Points, in no order, along strands that fork, close into loops and pass close to each other.
In the rows, 128 means zero.
Points whose rows are less than 119 apart are linked; no others are. Some points are linked to none.
z338: [ 75  72  61 148 117 104 107 147 110 118 187 145 134 135 147 116 146 148
 125  63  70  87 147 130 130 145 168]
z757: [115 156 161  85 111 126 164 153 144 130 105 134 143 114 117 149 112  88
 125 141 138 168 109 127 128 137  85]
z745: [ 54 137 117 127 159 105 119 149 126  88 138  90 131  93 157 179  91 154
 149 162 114 123 129 133 139 146  94]
z215: [131 104 128 182 157 141 129 117 143 120 106  87 107 126 152 136  98 179
 136 155 157  90 148 122 134  99 131]
z14: [172  94  81 137 176 107  72  87  96 142 101 164 115 133 113  96  91 115
 108 142 113 126 103 153  68 112 172]
z612: [113 148 173 118 116 137 148 136 156 136 114 126 120 147 128 146  95 105
 131 124 156 146 154 137 165 113  85]
z55: [198  84 146 109 118 176 137 140 143 154 152 112 119 159  91 112 126 110
 157  95 131 134 132 119 171  99 156]
z329: [ 78 142 151 129 134 128  93 121 123 140 125 150 127 159 140  97  64 130
 137 132 116 124 144 134 120 135 112]
z585: [110 180 154  81 144 152 110 116 131 123 128 133 122 144 113 122 137 107
 146 166 129 107 100  80  66 135 127]
z293: [151 123 132 176 108 125 131 101 119 147 107 128  83 179 166 153 138 179
  84 143 161 117 192 169 183  98 119]
z472: [149 134 131 140 121 168 151 116 152 129  90 123  92 175 152 191 155 156
 110 165 154 127 166 148 176  92  98]
z535: [101 101  97  83 140 108  93 164 147 113 160  84 144  69 116 120 114 113
 160  79  93 134 113 123 122 172 143]
z739: [145 109 114 116 146 143 127 133 150 144 115 128 110 114  96  90  78  89
 136 111 141 131 102 104  91 113 128]
z173: [128 135 133 155 157 131 113 123 174 121  87  87  79 145 182 148 112 192
 150 189 180 101 183  95 151  90 123]
z483: [ 90 122 124 179 100 112 126 133 138 138 124 117  93 192 170  95  77 185
 126 119 174 109 182 135 143 113  98]
z93: [108 124 111 115 116 142 105 118 148 139 158 151 151 131 120 106 140 108
  92  75  80 111 131 142 132 177 178]
z764: [137 110 103 149 172 108  68  65 108 148 112 161 129 153 130  63 116 106
  98 126 107 111 145 166  90 141 181]
z885: [ 87 160 147  92 133 135 118 137 118  93 146  99 128 120  91 102 139 114
 195 134 132 112 116  74 105 151 112]
z27: [111 137 124 171 181 128 101 100 117 112  83 155 150 136 195 141 141 151
  87 183  78  87 127 144  74 138 147]
z808: [133 106 134 178 104 151 166 162 138 126 159  87 115 193 149 144 151 192
 133 120 166 128 187 141 173 100 132]
z791: [ 98 166 157  61 106 102 142 166 131  94 123 112 117 104  99 157 108 104
 171 152 157 170 117  90 131 130  63]
z187: [139 148 145 107 154 192  87 100 163 143 125 110  91 191 117  87 127 111
 136 148 164 125 153  92 101 115 162]
z269: [124  55  38 145  96  64 112 119  67 121 164 171 118 127 139 103 149 163
 113  67  76  97 122 135 142 135 167]
z119: [161  78  97 132  96  93 165 160 139 144 126  92 145  46 113 105 107 100
  93  88 134 173 114 178 148 144 107]
z819: [ 90 107 118 144 121 153 160 135 105 108 147  89 134 193 160 121 125 206
 158 145 105  87 150  91 145 133 146]
z515: [158  99 125 197 131 138 158 121 123 131 135  84 130 150 153 114 123 185
 122 130 141 105 151 155 160 108 144]
z544: [ 53 102 103 204 105  83 147 149 129 115 155 142 121 118 159  84  63 138
 121  76 170 136 158 167 123 121  87]
z799: [136 126 169 175 127 111 146 116 125 153 105 136 123 143 138 114  82 137
 114 118 168 149 165 176 176 104  86]
z141: [101 151 131  79 101 119 147 153 115  84 188  79 132 104  73 117 166 104
 198 102 159 143 137  91 135 160 113]
z568: [172 103  88 109 102 141 138 140 131 156 114 137 139  75 114 172 160 116
  70 129  90 160  94 149 135 141 135]
z227: [152 131 106 157 121 126  95  75 105 151 105 150  54 156 143 158 151 151
  53 146 159 131 154 175 161  99 130]
z744: [ 97 202 207 129 134 141 136 130 124 123 111 174 200 156 147 115 131 121
 155 181 109 126 123 100  84 152 114]
z106: [149  59  56 132 157 102  93  91  69 120 132 135  97 129 110 105 101 148
 121 131 102 108 113 132 104 120 172]
z983: [162  54  58 165 120  47 109  82  62 149 190 150 130 117 124  71 148 157
 123  66 110 115 110 151 138 127 195]
z345: [140 148 164 121 144 167 137 135 134 124 151  78 163 150 135 128 171 158
 167 134 101  99 154 119 160 143 166]
z975: [133 225 198 110 119 114 137 134 146  98 104 157 105 125 130 140 162 108
 172 182 191 123 153  75  92  88  69]
z933: [ 66  98  95 124 137 130 137 167 120  97 165 107 137 121 139 158 123 167
 137 113  92 111 115 132 138 155 126]
z72: [113  82  73 165 128 126 135 151 112 118 187 108 102 124 140 153 161 178
 113  94 104  99 123 147 151 148 161]
z168: [168  50  38 136 129  70 110  87  70 130 111 157 146  94 113  97 110 142
 112 122  67 109  97 129 122 123 165]
z194: [ 88 134 112 131 140 161 153 139 121 107 148  86 143 137 133 134 146 162
 156 135  85  79 120  87 134 150 166]
z629: [ 71 115 118 138 127 135  86 129 107 122 159 116 101 196 157 113 118 183
 129 127 111  95 162 122 139 143 146]
z546: [147  87 107 130 131  75 106 118  88 145 127 129  97  80 114 156 106 142
  87 111 142 170 126 189 157 112 101]
z514: [ 95 206 164 116 121 114 125 123  97  70 106 130 108 130 102 140 143 136
 179 206 170 103 128  69 106 100  71]
z905: [ 91  72  87 185 121  61 138 133 118 142 167 134 135  91 141  75  99 102
  96  44 176 137 134 171 131 129 115]
z945: [129  90  93 155 130  62 104  72  44 139 136 143  85 120 132 129 131 163
  85 131 141 136 122 167 154  98 121]
z138: [125 172 165 122  94 155 194 138 146 129 152 125 188 145 106 125 169 102
 160  99 110 132 132  99 178 167 143]
z381: [180 139 162  72 108 139 132 142 123 172 112 194 162 156  91 111 123  99
 124 124  78 158  82 106  89 144 154]
z914: [163  84 112 110  94  62 119 138  92 161 108 121 122  70 112 111 100 109
  92 124 134 198 104 175 146 137 101]
z25: [133 183 168 162 119 162 208 127 159 125  81 154 183 112 140 118 100  87
 143 151 155 147 108 123 120 118  91]
z609: [117 101 107 145  92 129 169 151 146 141 147 115 139 109 126 171 157 120
  87  81 121 150 142 176 176 151 141]
z803: [141 148 132 131 165 129 141 135 167 129 101 158 200  84 153 156 156  94
 103 122  71 102  79 136  81 162 163]
z441: [ 95  75  77 113 131  89  82 136 114 121 148 113 134  65 128 121 114 134
 106  99  89 145 109 163 122 161 129]
z953: [104 133 127 133 125 131 138 135 163 133 118 157 174 106 139 120 131  81
 112  99  84 113 112 133 109 159 151]
z56: [113  98  99 173 103 111 196 158 143 120 161 124 180  87 144 147 112 140
 123  70 117 130 135 156 178 159 125]
z991: [154 107  81 125 127 136 121 113 103 141  97 165 122 109 114 156 138 115
  70 139  82 129  87 129  81 132 147]
z46: [148 156 165  78 142 157  91 129 124 140 116 148 117 165 108 152 136 121
 129 158 114 153 113 115  93 128 142]
z696: [ 90 138 139 107 139 110 108 146 128 118 101 123 109  87 136 217  95 154
 118 164 122 149 117 153 143 127  75]
z961: [150 167 138 145 129 157 159 125 127 117  98 136 187 124 119  90 125 133
 182 176 112  79  77  60  75 107 142]
z760: [123 188 161  87 143 161  82 113 171 150 112 146  55 188 133 114 144  92
 121 156 175 134 161  90 109 109 133]
z548: [138 186 173 102  95 130 188 130 126 125 133 138 189 119  93  87 151  94
 182 119 102 124 111  76 125 156 132]
z235: [128 140 147 118 121 134 163 140 129 117 114 139 190 109 102  91 103 111
 185 135 103 117  86  76 109 133 133]
z368: [ 67 132 142 195 109  78 104 114 125 141 135 149  95 155 170  68  73 140
 106  91 166 121 184 164 134 130 111]
z294: [109 138 130 129 138 164 106 112 138 147 128 114  99 194 142  86 110 147
 117 145 133 108 143 117 128 128 144]
z550: [103 133 127 117 143 130  70 119 153 147 122 127  34 135 143 157 109 126
 101 134 178 122 168 140 136 115 121]
z980: [135  98  84 111 125 103  99 110 116 143  95 141  71 105 105 116  76  96
  97 116 150 149  98 139 101 122 107]
z420: [ 96 151 146 108 155 129  91 121 138 132  99 138  94 116 139 170 107 121
  89 149 133 128 131 157 113 134 110]
z865: [168  55  62 164 133  55 136  68  58 138 147 140 147  69 133 105 150 143
 102 111 115 113  99 147 151 122 154]
z966: [121 135 130 156 122 153 145 139 155 110 134  67  97 184 162 153 149 190
 171 168 177 112 192  95 173  98 114]
z422: [149 166 163 152 165 149 132 119 118 118  94 134 192 150 158 104 160 155
 155 204 122  82  99  65  51 113 154]
z634: [116 137 132 159 189 146 103 109 145 113  89 133 166 161 193 107 131 161
 127 198 101  80 129 101  44 120 156]
z327: [169 157 169  54 126 161  96 144 133 122 138 135 105 134  88 146 180  58
 169 139 140 184 121 115 112 105  87]
z446: [144 160 172  80 109 144 140 142 130  91 173  86 144 143  81 124 170  94
 199 118 153 147 150 108 165 119  99]
z641: [167 153 164 116 139 129 181 144 172 127 110 146 209  61 141 139 131 107
 141 110  96 126  84  99  94 151 157]
z319: [147 114 115 127 125 119  78 113 146 148 118 138  26 121 111 118 104 100
  77 105 177 161 143 151 129 111 114]
z120: [179  87 133 125 155 156 121 119 135 152 128 111 111 127  88  99 100 120
 132 110 137 127 127 149 133 111 159]
z150: [134 100  97  67 113 142 103 145 127 140 143 122 128 101 105 173 158 130
 106 108  79 160  98 133 136 170 151]
z664: [162 102  99 129 115 128 190 151 174 136 105 105 151  55 103 119 114  84
 123  84 134 145 104 134 142 139 131]
z940: [ 93 151 139 115 123 140 155 132 101  81 125 105 112 131 109 161 130 172
 185 204 156 111 124  83 142 115  81]
z203: [100 121 109 148 159 117  77  94 106 125 114 144 109 137 152 146 124 147
  73 155 101 106 126 162 109 134 131]
z981: [119 128 119  97 116 177 129 137 136 142 166 129 132 138 110 138 171 104
 118  98  98 131 116 110 146 156 172]
z475: [142 207 196 114 141 133 137 149 138 140 116 176 182 149 142 101 166  82
 141 136 123 137  95  85  57 144 144]
z270: [103  74 111 139 131  56 103 153 120 125 165 104 121  72 129 106  84 133
 125  66 141 152 134 175 136 144 112]
z415: [123 203 176  82 137 116 127 147 152  81  99 127 112 106 104 162 131  76
 177 168 185 158 116  95 105  95  58]
z256: [143 129 133 126 127 175 143 127 136 130 118 126 129 135 127 194 163 124
  94 142 134 137 116 157 148 105 110]
z109: [183 139 173  59 110 165 102 120 139 107 163  99 120 155  98 142 171  84
 183 131 139 173 157 119 170  98  71]
z987: [167 164 154  54 124 165  75 143 128 142 117 165  89 153  87 156 163  92
 142 155 152 167  79  94  72 100 117]
z167: [159 118  87 134 134 147 104  97  96 152 102 169  74 141 107 161 156 130
  50 152 128 141 108 156 111 107 135]
z311: [182 139 157 112 131 196 131 125 154 130 149  87 136 178 116 120 168 132
 166 136 139 123 155 118 168 105 150]
z714: [ 86 195 191 114 130 124 120 125 136 125  96 159 136 148 151 123  72 127
 148 174 131 139 143 107 102 135  89]
z537: [189 150 161 118 124 147 195 153 177 143  97 123 169  74 111 126 126  79
 149 121 129 139  90 102 132 128 125]
z136: [ 92  97  82 157  77  84 166 137 122 125 146 150 171  78 147 120 131 130
  98  50  85 101 122 152 165 162 142]
z730: [145 118  89 124 102 184 164 139 147 132 150 121 116 142 111 186 178 124
  85 101 121 145 136 164 182 117 134]
z732: [187 167 207  97 125 140 146 152 133 151 118 177 189 138 106 128 140  85
 137 128 116 163  91 120  87 127 134]
z851: [116 164 147 146 123 168 180 134 158 110 141  92 177 137 145 132 168 116
 154 123 138 105 154 119 156 159 148]
z785: [142  95 143 199 148  97 139 128 127 132 145  97 123 112 152 138 109 161
 123 111 173 144 167 199 167 104 122]

How many points has the smallest loop of links through each point below? Write 0 if it is on no loop.
z27 => 15
z420 => 13
z109 => 8
z215 => 5
z983 => 0
z293 => 0

A fork is a point with three links, a tip a point with one. Leave the first point through the second and follow the links. Name the first fork or tip that comes.
z537; z641 => z136
z472; z293 => z945
z764; z14 => z933
z933; z72 => z764
z940; z514 => z515
